Each row is a point on a landscape with many valleys, with its height.
From any point a ball rolls to the lowest of the 2 points nearest to it. It stops when none of these is lower. Distance is the straight distance between rows; heights are no part of it.
pivis height 4.81: [170 197 142 141 146 145 151 106 159 156  94 127 135 101 135 148 100 110
 149  64  83 149]
gules height 5.75: [171 188 178 156 120 143  42 130  97 194 167 156 152 166 120 165 111  86
 108  83 107 136]
sunog height 4.58: [115 170  99  93 170 136 162 132  99 140  58 160 136  81 154 103 119 160
 140 155 116  69]
tifus height 2.26: [137 153 153 168 125 195 133  96 117 191 186 131 147 168 110 112 110  95
  70  63 102 177]
sus height 3.74: [ 89  72 152 116 116 124 153 137 101 112 161 166 109 136 122  97 109 152
 120 127 128 121]
bur height 4.37: [149 120 120 151  96 120  75  81 133 188 169 119 161 195  85 175 170 117
 126  88 122 175]
val height 4.67: [144 180  86 111 151  93 147 119 119 105  53 211 109  86 155 164 128 137
 149 135 111  86]
rapa height 2.04: [153 140 176 185 115 177  77 132 131 166 185  74 129 150 112 121  99  82
  45  98 153 162]
rir height 3.25: [182 133 165 135 109 182 169 127 161 136 134 153 119 125 154 108 116 100
 135  37  83 132]
Lif height 3.04: [148 147 122 118 128 133  83 120 123 154  95  48 150  98 138 125 113 121
 108 159 178 100]
gogin height 1.31: [ 97 174 131 150 145 127 139 123 144  88 115 142  82 143 126 152 117  93
 127 155 125 193]
Sunuz height 4.48: [ 92 155 112 100 162 146 175 135 103 153  94 121 143  92 125  92 118 157
 135 154 106 104]
fiki height 5.24: [140 132 138 119 113 125  92 133 123 104  97 114 108 108 167 131 118 111
 130 124 163  94]
fida height 6.14: [131 162  77 116 124  98 145 125 131  42  67 205  75  86 165 139 106 105
 107 147 156  99]
Salur height 1.57: [127 141 131 154 116 114  41 123 132 134 134  63 124 161 119 172 148  96
 116 165 169 170]
ked height 4.97: [ 80 136 109  91 159 129 179 154 147  89 133 157 106 149 124 113 174 125
 160 176 105 138]
nilov height 2.90: [ 92 127 113  76 163 148 124 155  86  69  97 143  99 112 173  94 158 123
 118 188 167  77]
foref height 3.29: [ 63 140 137  96 173 119 121 141  80  86 121 199  96 165 148 143 181 139
 156 191 125 137]
Vas height 4.18: [148 118 167 129 105 152 100 119 110 169 147  95 150 120 137 110 107 122
 105  88 144 109]
pavi height 4.61: [120 166 110 149 157 103 157 113 157 126 106 120 128 109 108 146 101 134
 133 130 101 165]
votug height 6.18: [ 95 168  62 107 135  82 179 138 153  53  94 172  97  83 134 106 112 112
 107 177 148 101]
migis height 2.77: [ 91 156 161 119 139 161 145 136 107 110 133 162  86 133 150 109 115  94
 123 138 132 142]
Genik height 4.87: [ 89 123 134  73 151 156 162 158 121  87 137 161 100 162 151  92 189 117
 157 153 113 111]
mure height 3.94: [114  92 119 168 154 121 171 169 122  65 112 160  75  84 138 118  87 136
  88 184 124 142]
Seve height 4.96: [148 215 154 128 140 119 134  78 129 184 107 160 136 113 140 155  94 117
 138  57  97 133]
tor height 2.18: [136 122 151 180 159 158 114 152  95 158 122 112 126 121 119 127 103 144
 108 140 112 148]
Paf height 3.70: [135 159 137 127 128  96  61  98  72 172  98 132 146 123 129 173 120 142
 129 136 158 104]
Vil height 3.45: [116  60 116 113  99  99 148 146 160  90 157  90 124 125 120  93 120 136
 125 150 159 112]
libef height 4.12: [119 122 100 122 129 170 208 130 162 151 151 122 149 146  95  80 150 143
 138 116  78 152]
vip height 4.30: [ 82 141 122 116 172 161 155 139 109 156 117  77 137 118 115  87 123 151
 107 177 124 131]
sug height 6.06: [165 101 154 161 108 133  61 151 121 133 125  97 133 146 131 162 145 116
 130 123 142 132]
Bati height 2.96: [ 81 137  91 117 133  92 205 137 124 104 116 176 121  81 132  93  83 154
 109 150 120  99]
Nerur height 3.40: [127 153 108 103 109 108  56 103  93 126  83 106 126 101 149 144 112 124
 107 149 206  82]
Puzep height 6.01: [132  54 167 181 124 118 153 115  96 150 169 137 155 104 107 124  66 174
  92  92 114 131]
tebe height 2.05: [108 159 139 100 125 110 172  83 135 149 141 134 144 108 127 109  86 145
 130  82 116 114]
tebi height 3.92: [157 155 122 158 128  90 102 102 128 140  97 120 144 111 115 180 102 137
 139 114 128 134]
rogur height 4.71: [133 200 127 143 160 130 167 107 143 146  93 130 133  97 124 143  84 122
 126 103  96 148]
kag height 1.50: [158 118 162 131 117 207 144 140 120 171 136 110 156 122 149  87 119 126
 127  70 106 101]
nop height 2.74: [133 138 125 136 148 147 119 122 118 176 113  44 163  99 120 105 111 146
 106 155 151 123]
Gulo height 1.74: [145 105 161 157 134 174 126 166 123  90 118 117  94  99 165 102  90 100
  93 125 144 127]
Fonag height 2.40: [155 141 164 205 135 194 115 144 120 156 166 142 115 163 111 138 118  92
  75  93  88 197]
bimaz height 1.98: [136 129 136 160 129 139  77 123 136 160 149  47 126 161 103 142 140 107
 100 150 159 171]
suto height 2.52: [142 124 153 174 154 162  90 172 101 113 115 124 106 127 143 142 133 113
 121 161 126 145]
pumes height 2.23: [153  95 145 163 147 199 155 175 141 107 126 104 108 130 140 104 134 111
 122 129 104 159]
Soga height 6.02: [135 121  77 143 132  91 155 148 185  75 112  98 117  99 115 125 124 122
 138 176 129 138]
zuge height 4.45: [146 119 116 145 139 123 175 159 153  93 107 169 115 115 132 135 132 134
 168 128  83 131]
nit height 5.61: [129 153 128  88 112  88 117  86 123 153 116 132 147 123 136 137 118 140
 152 105 143  91]
rop height 3.60: [149 122 114 128 121  91  77 111  72 138  73 156 144  93 139 173 115 156
 140 137 151  84]
rine height 5.27: [ 99  56 142 112  89 120 114 127 105 121 184 163 125 200 115 126 179 140
 143 118 125 144]
kile height 5.93: [151 114 121 137 111 107 144 136 171  80 125 113 116  92 136 120  90 119
 121 118 141 123]
boti height 4.06: [125 115 122 168 143  95 114 146 128  74 115 143  88 118 128 166 106 123
 114 164 139 159]
kobi height 4.72: [149 178  91  91 117  67 141  98 156  94  74 194 108  92 156 167 121 126
 157 101 122  88]
tigi height 5.74: [ 77 149  95  82  97  40 146  77 128  92 129 187 109 108 132 133  90 134
 125 130 161  96]
togi height 6.98: [118 116 172  91 113 166 112 120  85 185 156 166 137 175 139 113 163 135
 149  95 109 108]
masod height 1.25: [114 172 145 108 134 169  96 138 147 108 123  92 113 173 152 123 177  74
 142 147 153 154]
regas height 6.24: [ 67 167  81  89 147  80 142 106 121 114 108 118 118 126 113 123 135 136
 134 194 164 119]
dis height 5.97: [137 137  93 136 112  98 164 131 198  89 139  89 116 109 120 120 113 102
 135 124 133 148]
popu height 3.08: [ 95 109 154 141 129 104 161  90 116 147 171 119 141 102 104 108  58 159
  73  97 134 144]
sibob height 1.99: [170 155 134 105 115 126 174  96 179 137 128 132 145 110 144 125 113 121
 156  46  95 112]
zap height 3.07: [176 155 155 118  92 149  90 109 143 177 145 127 152 147 141 147 142 104
 143  39 118 115]
Maku height 5.58: [149 188 176 111 113 184  44 142 102 191 150 114 145 169 142 134 157  79
 119 105 148 109]
Donum height 7.13: [135 132 171  75 122 164 100 132  94 151 132 174 124 171 159 133 183 124
 174 100 124  85]
tid height 6.31: [129  74 144 103 100 122 125  92 105 197 168 110 186 141 110 106 130 170
 136  84 131  96]
timep height 2.09: [121 156 130 102 121 111 200  90 159 151 148 185 131 148 120 138 133 139
 167  65  65 137]
fezuk height 5.90: [152  64 136 179 130 112  94 139 123 145 143  74 144 133  98 157 132 161
 118 155 136 147]
bilu height 5.89: [138 121 115 130  97  74 147 103 162  83 125 128 127  68 139 118  63 123
 101  90 156 104]
Tuzak height 3.34: [ 72 142 132 127 149 145 193 126 119 142 140 139 118 130 116  99 108 144
 116 136  95 151]
zaki height 2.63: [150 145 167 181 129 175  64 145  90 194 183 110 148 163 107 131 114  94
  62 118 127 153]
Buka height 1.87: [108 156 170 104 152 177 112 142  94 131 132 178 105 192 152 130 190  92
 153 131 112 144]
fulu height 5.47: [131  83 132 125 156 165 112 182 101  98 110 103 114 113 157 103 150 134
 124 184 150  95]
duna height 3.14: [146 112 155 156 114 208 124 123 109 196 180 129 154 161 116 104 133 120
  93  76 104 153]
Marul height 5.07: [116 136  60  90 146  78 155 168 191  72 109 138 128 108 123 119 186 115
 170 198 136  95]
ded height 1.59: [125 144 151 165 154 188 138 137 116 177 139  86 138 131 105 106 120 127
 103 137 104 166]
leron height 5.25: [ 98 106 129 132 123 114 131 104 138 151 170  80 134 153  97 113 118 141
  92 137 145 157]
labef height 4.32: [120  90 178 107 105 184 173 147 113 115 149 171 106 127 163  74 109 124
 133  70 109 106]
nifol height 5.80: [134  86 120 171 147  89 104 129 102 147 118 103 139 109 105 159 118 175
 115 174 136 125]
Mubur height 5.29: [160  99 124 107 125 192 126 175 157 109 117  75 128 146 142  97 173 112
 157 139 131 117]
tanub height 2.51: [ 88 165 142 121 140 120 169  74 122 171 142 111 148 107 110 105  69 143
  97  99 124 142]
mebu height 1.33: [130 157 161 156 117 173 105 103 130 165 184  98 132 165 112 113 111  78
  65  80 141 177]
binor height 2.27: [134 150 136 135 148 178 123 125 119 194 129  60 169 135 114 107 128 126
 119 127 128 137]
Dud height 5.46: [ 93 101 157 109  96  99 102 107  89 146 167 175 130 178 116 141 148 141
 148 114 134 122]
Bimut height 5.57: [167 161 184 147 102 153  78 121 107 168 170 189 136 170 136 162 122  85
 119  58  97 140]
zed height 4.07: [180 140 141 171 133 116  92 109 127 163 119 119 158 120 116 186 111 137
 148  84 102 149]
ruz height 4.08: [102 158 144 117 102 101 127  86 162  96 163 106  97 138 132 121  89  84
 102  86 171 159]
dup height 1.26: [162 121 190 165 124 184 101 155 103 129 133 129 116 104 160 113  83  96
  88  92 137 117]
vofig height 4.77: [129 115 137  93 146 162 158 172 124  98 111 165 105 130 159 101 163 128
 167 131 101 100]
Sunas height 4.51: [126  84  94 130 123 167 174 115 159 175 157  86 170 153  92  89 157 151
 129 125 101 150]
saren height 4.39: [112 183  93 101 142 136 165 122 148 104  88  92 108  89 154  95 100 112
 106 159 158 116]
Surav height 5.21: [154 104 111 120 135 158 126 174 158 102 100  58 130 105 149 102 141 115
 145 166 149 100]
Zamas height 6.16: [103 181  54 108 118  82 159 105 127  46  73 183  81  86 143 112 108 108
  82 174 187 103]
lidu height 5.43: [171  85 158 164 120 127  93 103 103 197 164  96 195 115  94 143 105 170
 107  86 117 121]
toz height 4.29: [117 171 102 114 115 108 132  99 160  99 106  81 111  77 145 112  77 100
  86 128 182 117]
dobag height 4.59: [126 147 102 115 152 149 168 152 162 114 106  91 129 122 124 113 151 129
 151 158 120 130]
tet height 5.71: [130 114 105 182 165 108 121 121  97 159  84  89 142  78 110 147  80 181
  86 175 137 123]
puze height 3.64: [189 125 164 142  92 153 139 115 172 116 145 123 142 107 155 124  95  93
 125  13 115 126]
luma height 6.05: [134 110  73 163 147  71 131 138 148  90  97 108 130  90 107 161 119 153
 128 189 132 133]
mifeg height 4.14: [147 115 129 190 137 101 106 134 137  98 133 123 104 143 110 182 120 124
 128 142 116 182]
gevu height 5.83: [102 116 113 107  84  54 138  87 163  67 147 124 111  87 136 116  68 126
  82 113 182 103]
gos height 5.01: [161  86 110 132 110 133 113 124 143 163 135  85 181 153 100 142 167 147
 164 121 112 142]
toveb height 4.11: [ 90 120 111 137 158 140 142 143 131 140 134  71 125 142  95 111 145 144
 118 195 132 148]
Dat height 2.55: [101  77  97 105 125  99 164 158 159  90 149 139 129 139 107 101 165 148
 164 174 121 110]
fetur height 5.44: [135 180 159 110 134 174  72 134 103 164 120  92 133 135 145 118 135  96
 123 126 155 111]
zod height 3.24: [127 146 142 103 105 124  54 117 111 139 123  70 131 124 150 137 125 108
 101 144 197 103]
Konis height 2.53: [126 129 126 111 128 111 198 119 148 135 134 181 131 116 122 114 109 153
 157  92  70 123]
Nisoz height 2.14: [121 112  92 124 164 123 187 167 144 125 116 156 149 142 103 133 178 162
 180 166  64 139]
roli height 3.01: [ 97 173 179 141 147 184 148 142 104 128 137 161  87 144 151  99 104  89
  97 111 103 171]
puner height 1.34: [137 162 143 102 119 114 190  73 162 167 150 140 157 111 126 116  94 136
 143  38  89 126]
rado height 5.42: [126 113 120 135 116  99 126 100 158 146 146  63 153 124  99 127 109 142
 125 126 151 146]
Bagi height 3.49: [130 151  84  95 134 101 101 115  95 105  65 143 114 101 149 135 125 134
 121 164 184  68]
kat height 1.97: [148  83 140 161 138 164 155 178 138  90 115 105 104  98 150 101 109 133
 115 140 121 128]
fove height 0.86: [113 161 142 157 151 148 135 108 127 162 133  89 135 120 108 125  93 123
  92 125 126 173]
redib height 3.18: [ 72 119 136  89 167 134 101 148  77  94 129 156  98 158 150 119 187 130
 140 198 154 116]
vom height 3.82: [119 179 127 117 147 101  93  88  89 192  92 106 160 117 113 149 110 158
 134 142 144 116]
bunef height 3.31: [114  74  86  99 108  94 152 147 158  73 139  92 118  91 140  81 113 134
 110 177 178  71]
lazo height 4.01: [181  91 180 180 101 120  39 137 103 166 164 114 164 116 124 164  95 129
  84  74 145 107]
luso height 3.05: [119 121  70  58  95  76 132 138 144  71  98 162 118  94 161 106 158 124
 141 156 177  38]
Dezar height 2.54: [ 91 127 169 142 154 169 123 154  73 127 138 182  91 156 142 121 137 117
 116 150 107 149]
far height 3.41: [169 109 111 148  95 148 123 103 180 135 148 130 133 171 119 160 176  99
 150  69  95 169]
nipe height 5.78: [ 87 117 106 113  89  56 124  91 122  68 129 163  91 110 132 130  75 128
  92 134 190 113]
Nudip height 5.59: [116 154  92 126 168 137 124 127  86 133  61 100 126  85 138 120 120 150
  96 196 172  99]
fuz height 2.69: [ 97  76  99 100 109  71 179 158 154  84 161 143 135 104 108  83 132 154
 147 166 136  83]
gop height 2.70: [124 139 143 146 172 180 108 175 112  81  92 126  92 119 166 122 149  99
 124 180 143 134]
Ker height 1.90: [131 162 156 193 146 168 113 130 124 151 150 110 111 157 105 143 102  91
  79 131 116 207]
rosom height 6.32: [ 67 159  94  74 130  77 185 117 150  99 141 177 104 136 123 107 130 129
 149 156 127 123]
sog height 1.24: [100 126 131 129 117  97  67 115 128 106 132 106 108 169 127 166 146 111
 129 165 169 158]
sopu height 6.10: [180 112  69 151 120  82 132 169 162  56  69 157 119  68 136 158 126 130
 148 162 130 102]
Bet height 3.02: [137 125 130 123 109 131  98  83 126 202 164  50 192 150  95 124 131 143
 110 101 156 136]
lef height 2.25: [153 114 151 133 138 202 185 149 139 153 123 107 141 101 143  71 105 133
 125  92  92 114]
zek height 1.49: [115 154 124 129 149 117 126 140 147  87 113 166  94 147 140 165 150 111
 162 149 106 173]
mig height 4.80: [177 147 116 133 109  97 121 129 190  88 104 144 115 128 141 167 141 106
 172  92  99 139]
Vubis height 7.20: [122 134 150  77 136 133  99 144  96 108 118 189 106 152 176 145 186 129
 172 133 127  97]
vude height 3.39: [153 167 144 113 116 138  76  98 115 208 129  60 187 139 118 130 129 126
 134 109 152 113]
peb height 2.39: [165 152 126 104 111 131 155  94 181 150 119  77 166  86 136 110  98 126
 143  56 133 104]
gadi height 3.57: [ 68 150 146 130 141 103 129 106  96 126 146 185 103 170 109 153 125 133
 122 145 117 181]
mezud height 3.11: [114 127  50  74 114  84 148 138 121  72  85 150 125  75 135  94 141 144
 108 191 186  40]
Tezof height 5.38: [146  84 136 127 154 190 126 183 125 113 110 109 131 134 145  98 177 129
 150 151 111 113]
nefa height 5.73: [162  54 150 178 124 144 140 115 104 183 173 127 177 133  93 127 108 168
 102  79  99 136]
fide height 5.17: [139 114 154 138  99 116 101 139 113 111 125 148 115 124 147 150 113 125
 134 103 140 116]
Rud height 1.91: [111 148  98 119 181 139 161 156 145 124 113 134 133 154 107 146 196 137
 183 180  75 164]
Fuva height 4.64: [115 171 100 110 175 118 157 143 105 119  65 181 121  96 143 142 137 152
 152 163  99 100]
Pabof height 4.41: [172 106 158 125  81 133  82 126 129 136 132  97 147 110 147 134 114 123
 128  73 144  88]
zaru height 5.72: [181 174 166 144 116 160  30 139 103 196 141 119 165 142 131 156 125 100
 116  95 132 107]
nudu height 2.92: [127 156 177 162 127 185 133 129 108 143 162 165 105 154 126 114 105  91
  84  83  96 177]
Zute height 3.85: [100  85 132 169 152 124 160 159  97 104 124 143  95  91 123 109  77 167
  83 165 119 127]
Tav height 5.54: [134 115  96 124 165 151 112 165 105 101  71  90 122  88 152 107 134 132
 114 198 170  86]
nepo height 5.99: [168  74 125 163 116 109  72 152 134 123 111  82 140 124 123 168 141 151
 140 143 145 124]
nok height 2.37: [118  80  92 109 134 116 172 167 154 104 150 156 143 155  97 123 193 151
 189 172  88 130]
kubi height 6.28: [ 49 158  80  62 137  78 163 116 126  99 136 151 112 136 112  99 149 132
 144 192 149 107]
sini height 1.11: [121 175 136 157 136 140 157 124 175  96 132 118  87 141 120 140 108  76
 122 119 110 205]
Vur height 6.21: [ 78 145  83 111 150  87 151 132 122  86  98 149 111  99 134 124 130 136
 124 189 151 110]
fos height 3.61: [166  90 117 129 109  89  40 150 107 110  87 128 139 107 145 184 149 146
 147 138 163  92]
raduf height 2.50: [150 126 146 155 110 142  74 103 145 181 170  37 160 151 106 130 123 109
  85 104 156 150]
kabog height 4.63: [177  79 146 146  85 132  97 114 141 160 156 108 172 120 127 141 121 145
 127  50 122 113]
sidan height 3.56: [109  60 101 135 113  82 157 139 164 101 165  96 130 134  90 119 129 157
 119 157 130 139]
dek height 2.89: [135 143 155 126 133 160 184 127 124 139 128 176 116 119 145 111 108 139
 147  85  72 129]
Tured height 5.96: [102  97 118  97 127  88 128 119  91 145 130 141 149 137 111 133 129 176
 158 149 133  99]
geser height 3.73: [159  85 159 175 104 114  60 115 108 164 165 113 151 148  98 164 114 130
  94  98 133 145]
zeva height 2.82: [ 90 109  83  96 113  56 187 122 145  94 140 171 127  89 117  88 102 148
 125 158 144  76]
keve height 3.84: [124 189 121 106 143 117  98  99 120 189 113  98 160 151 112 150 151 141
 156 141 130 137]
Nofa height 2.21: [147 141 139 123 112 127 148  91 169 150 141  52 168  78 127  98  76 119
  94  75 154 125]
Solop height 4.20: [111 164 127 112  97  99 105  91 165  78 119 105  91 107 152 128  84  85
  92 117 190 132]
tafom height 6.09: [119  83 125 111 118 108 147 107 107 175 151 135 174 132  99 124 132 183
 161 113 106 104]
bozev height 3.75: [146 101 108 153 134  84 109 137 107 116  95 153 122 111 117 179 128 162
 156 150 122 133]
vob height 3.63: [174 120 106 137 114 136 162 125 189 121 131 120 140 145 106 146 149 123
 164  95  87 159]
nonet height 3.76: [139 114 175 142 104 177  96 131 103 171 163 136 138 161 131 116 138 107
 110  87 122 130]
vuvaz height 1.55: [143 162 153 152 129 139 125  99 142 162 145  66 157 115 113 119  80 109
  86  88 144 158]
Guba height 4.95: [130  63 138 157 117 136 107 152 122 103 152 152 110 188 114 157 179 128
 142 139 116 171]
gapak height 1.68: [123 159 110 139 183 133 122 145 133 107  98 150 110 161 127 174 193 125
 174 181  95 174]
torat height 4.03: [156 144 116 147 137 125 131 111 134 171 115 119 162 134 101 161 137 145
 169 105  89 156]
moto height 4.09: [156 108 141 173 102 117  81  81 126 180 184 113 170 169  87 166 130 124
  94  65 123 175]
sig height 3.71: [103 134 125 141 133 160 196 117 144 156 151 103 145 133 102  86 105 144
 105 118  89 163]
pebe height 4.00: [100  85 177 121 113 155 159 137  91 108 153 168 101 116 154  81  86 136
 109 102 127 103]
mufe height 4.83: [130  90 131 137 134 155 116 151 131 114 137 110 120 161 123 133 164 130
 148 157 127 156]
Megu height 2.22: [ 81 163 178 112 157 166 107 144  52 151 140 199 101 179 147 126 170 119
 136 139 109 139]
diluv height 6.56: [ 97 101 148  94 106 149 133 104  96 187 171 107 164 162 115  77 127 153
 120 112 138 109]
luvap height 5.06: [138  82 152 124  99 120  88 153 124  96 142 152 110 161 139 149 160 123
 154 119 125 134]
lifiv height 3.54: [154 120  80 112 114  86  72 118  99 104  58 143 134  93 141 172 149 155
 143 160 167  76]
birub height 5.79: [116 132 125  49 129 112 123 128 111 147 119 155 136 157 147 130 192 145
 192 131 125  74]
loma height 6.78: [ 96 130 167  73 102 143 126  97  91 191 168 148 144 170 132  89 135 136
 136  87 137 101]
ramag height 3.83: [143 143 104 154 136  73  84 117 128 111  95 131 128 122 118 189 132 138
 148 160 136 152]
Votu height 2.79: [172  99 143 152 114 185 192 148 156 126 140 132 140 110 133  89 115 122
 134  63  78 136]
mozo height 5.22: [171  78 134 155 111 125  92 124 108 181 135  79 188 132 102 139 131 169
 141 109 121 116]
Nuri height 5.12: [161 203 165 149 135 133 100  85 122 183 137 163 139 148 122 176 118 102
 130  62  90 160]
deg height 5.53: [140 137 107 111 114  84 120  99 152 141 117  86 160 112 113 137 118 141
 150 119 145 113]
zeg height 0.90: [ 91 165 134 115 137 137  93 125 128 113 133  92 101 158 134 127 143  88
 126 167 169 166]
Moris height 5.05: [118  52 132 135  99 114 117 118 113 148 177 123 138 170  99 129 146 158
 129 128 130 140]
sadaz height 3.12: [ 62 129 132 107 143 128 191 131  94 119 125 175 111 112 126  96 100 155
 122 149 118 113]
rizik height 2.98: [103 125  86  52 134 122 129 151 112  66  90 152 109 103 172  98 175 121
 139 181 175  45]
ruve height 3.81: [169 137  96 146 129 103 146 106 183 150 123 120 162 129  94 172 140 141
 178  82  78 161]
kek height 5.16: [116 110  94 109 147 128 133 164 151  76 113  85 112 119 137 102 146 117
 128 198 165 110]
ruge height 5.67: [ 85 130 129  94 102  51 126  73  98 118 138 203 110 123 130 142  97 151
 133 114 146 104]
tunup height 4.24: [137 129 133 195 158 129 131 151 130 104 123 149 106 138 112 174 128 123
 140 152  82 209]
bodus height 5.35: [171 159 152 156 116 163 102 103 117 183 165 170 142 180 113 164 149  94
 127  53  81 165]
vez height 3.43: [136  71 142 165 148 164 185 174 111 126 122 145 125  99 129 107 109 170
 133 131  81 126]
Geku height 6.38: [ 92 162 109  50 124 104 195 118 162 113 143 172 110 131 141  89 145 124
 162 123 119  96]
pef height 1.45: [140 167 135 172 134 150 129 117 158 133 143 115 110 164 112 152 133  88
 112 106 109 215]
Mifal height 4.52: [136 148 113 156 156  98 158 138 139 120  98 172 121 113 118 166 119 144
 163 136  83 150]
zilum height 1.56: [116 154 148  91 139 166 107 149 130  98 125 143  92 178 158 128 194  92
 161 139 132 142]
nuf height 3.19: [143 126 139 152 156 159 197 160 130 113 107 163 123  78 142 101  90 144
 138 107  71 122]
veke height 6.15: [182  97 158 149  78 159  37 160 142 128 144  96 136 146 152 157 159  99
 134  85 143 127]
Sazi height 2.81: [118 145 124 104 155 174 109 167 111  67  78 118  90 105 181 100 149  92
 111 181 173  91]
Geba height 4.02: [133  91 128 170 139 124 121 169 130  48 101 148  69 103 154 139 110 113
 105 170 143 141]
zera height 3.95: [ 89 144  90 120 158  95 152 119 141 140 123  78 145 136  87 123 146 153
 135 187 121 148]
Tamo height 3.48: [ 86  78 137 140 121 100 162 112 117 116 162 136 122 114 112 110  81 155
 107 125 126 133]
foro height 4.70: [134  97 108 147 138 143 157 159 171 104 138  88 124 133 111 108 152 125
 138 164 113 157]
Pese height 3.23: [116  82  96 104  88  85 130 136 134  60 115 119 102  78 142  95  94 143
  85 163 195  65]
Nogef height 2.13: [135 152 139  72  92 139 160  97 167 133 162 175 106 179 151 126 162 102
 164  57  96 139]
gak height 3.77: [ 93 108  84 125 134  97 170 123 154 131 158 108 141 146  88 111 137 151
 133 167 117 156]
Zubek height 5.60: [ 81 117 151  89 109  90 136 105  84 124 145 201 109 148 137 129 123 146
 148 118 137 103]
pim height 0.34: [160 135 189 151 125 206 134 144 109 158 146 129 136 123 151  89  90  98
  97  74 117 125]
fer height 5.11: [ 97 139  66  94 142  89 147 159 169  84 118  97 127 122 115 112 167 129
 145 214 152 111]
mun height 2.67: [163 168 140  98  99 148 122 105 164 153 139 144 129 158 152 148 157  94
 164  46 102 128]
rur height 4.49: [101 154  91 123 152 136 181 141 159 120  99  83 134  82 120  87 104 132
 121 167 125 125]
mog height 1.64: [134 161 138  76 105 104 177 103 174 128 145 201 102 147 148 142 136 118
 172  60  80 124]
Dameg height 6.12: [167 142  55 139 129  89 137 148 132  39  53 196 101  68 148 155 128 127
 123 167 140  95]
Tobe height 3.72: [ 71 137 140 144 124  83 126  99 111 122 160 137  99 160  99 145 104 126
 103 137 143 181]
bevu height 3.06: [150 139 170 163 135 164  54 151  82 168 139 116 138 153 126 141 124 107
  96 138 133 137]
Lubu height 4.36: [145 100 120 170 148 134 163 155 151  89 127 167 103 136 121 148 142 131
 151 127  66 184]
Fir height 5.03: [104 145  76 107 174 112 167 181 166  78 108 147 125 117 131 122 186 122
 168 200 106 128]
lus height 4.65: [116 109 101 142 110 103 108  82 146 171 177  87 160 184  71 155 156 137
 119 119 132 185]
Kozak height 4.75: [164 181 114 100 112  84 124 118 179  98  86 173 110 112 160 183 140 104
 180  92 120 115]
fuvi height 3.09: [174 121 117 157 115 204 129 126 159 155 141 128 137 177 125 135 187  89
 140  86  93 173]
Fivon height 5.88: [105 126 129  81 146 120 102 128  82 149 114 132 146 146 129 130 165 156
 168 163 140  86]
repe height 3.42: [153 103 174 192 121 133  44 144  73 172 173 137 142 152 101 166 125 129
  79 129 136 137]
ruk height 3.17: [126 110  69 108 107  75 120 137 134  62  93 136 108  89 137 124 127 128
 114 185 182  81]
mefut height 4.82: [149  82  85 120  98 133 149 117 177 152 158  74 173 156  91 116 170 151
 154 120 114 143]
Goket height 3.89: [ 88 124 151 145 115  95 133  97 137 104 167 113 103 131 115 117  77 116
  84 121 156 162]
rase height 4.98: [112  71 112 142  96 130 135  89 144 170 191  73 161 173  77 110 138 144
  96 115 142 166]
bapa height 2.62: [151 111 132 157 133 201 147 150 140 148 133 110 141 152 122 104 157 118
 132 111  92 164]
vunam height 5.70: [137 148 130  71 120 105 130 111 126 149 107 168 137 126 155 135 150 140
 183 106 127  80]
Gine height 3.66: [115  78 150 189 160 154 171 160 104 132 133 139 113 101 115 118  85 169
  87 140  79 154]
buson height 3.03: [ 87  93 152  95 133 146  98 160  74  81 125 147  90 138 168 103 153 124
 117 181 177  95]
Diz height 3.44: [ 70 126 138 115 145 112 132 129 103 104 139 158  98 167 126 131 157 133
 144 162 125 155]
sodo height 4.84: [142  73 145 129  92 100  91 110 130 145 155 121 156 146 116 149 136 148
 137  92 137 123]
bever height 6.08: [179 117  78 159 147  86  98 145 145  86  58 117 127  78 133 178 126 145
 140 174 135 112]
Vavig height 5.63: [144 138 101 156 167 132 126 132  85 144  55 120 141  65 127 142 100 161
 102 174 139  99]
Soka height 5.32: [128 149 160  87 110 152  80 135 109 126 114 127 117 137 170 121 132  96
 132 118 169  95]
vuz height 3.67: [144  67 110 148 118  76  86 147 111  90  97 134 126  98 133 166 130 163
 139 168 151 102]
Lopem height 3.65: [141 186 127  85 128 137 104  94 130 190  99  87 169 130 134 132 145 128
 162 118 135  95]
Dif height 4.62: [145 116 158  85 110 169 177 154 128 117 132 177 108 130 166  94 145 127
 160  80  92  85]

For each start below, name the point where the ball stops.
zuge | mog
bever | mebu
Fir | puner
torat | pim
sunog | fove
fetur | fove
Donum | mebu
deg | mebu
Goket | fove
Dud | mebu

Call two points neighbours if one is among the 2 nearest of the other. Go from one point of each pair to the other, from neighbour to neighbour, staying as low as possible. Name the highest point that can't be avoided.
zeg, mog | gules
fove, pim | puze
sini, zeg | roli
sini, puner | keve
fove, puner | peb
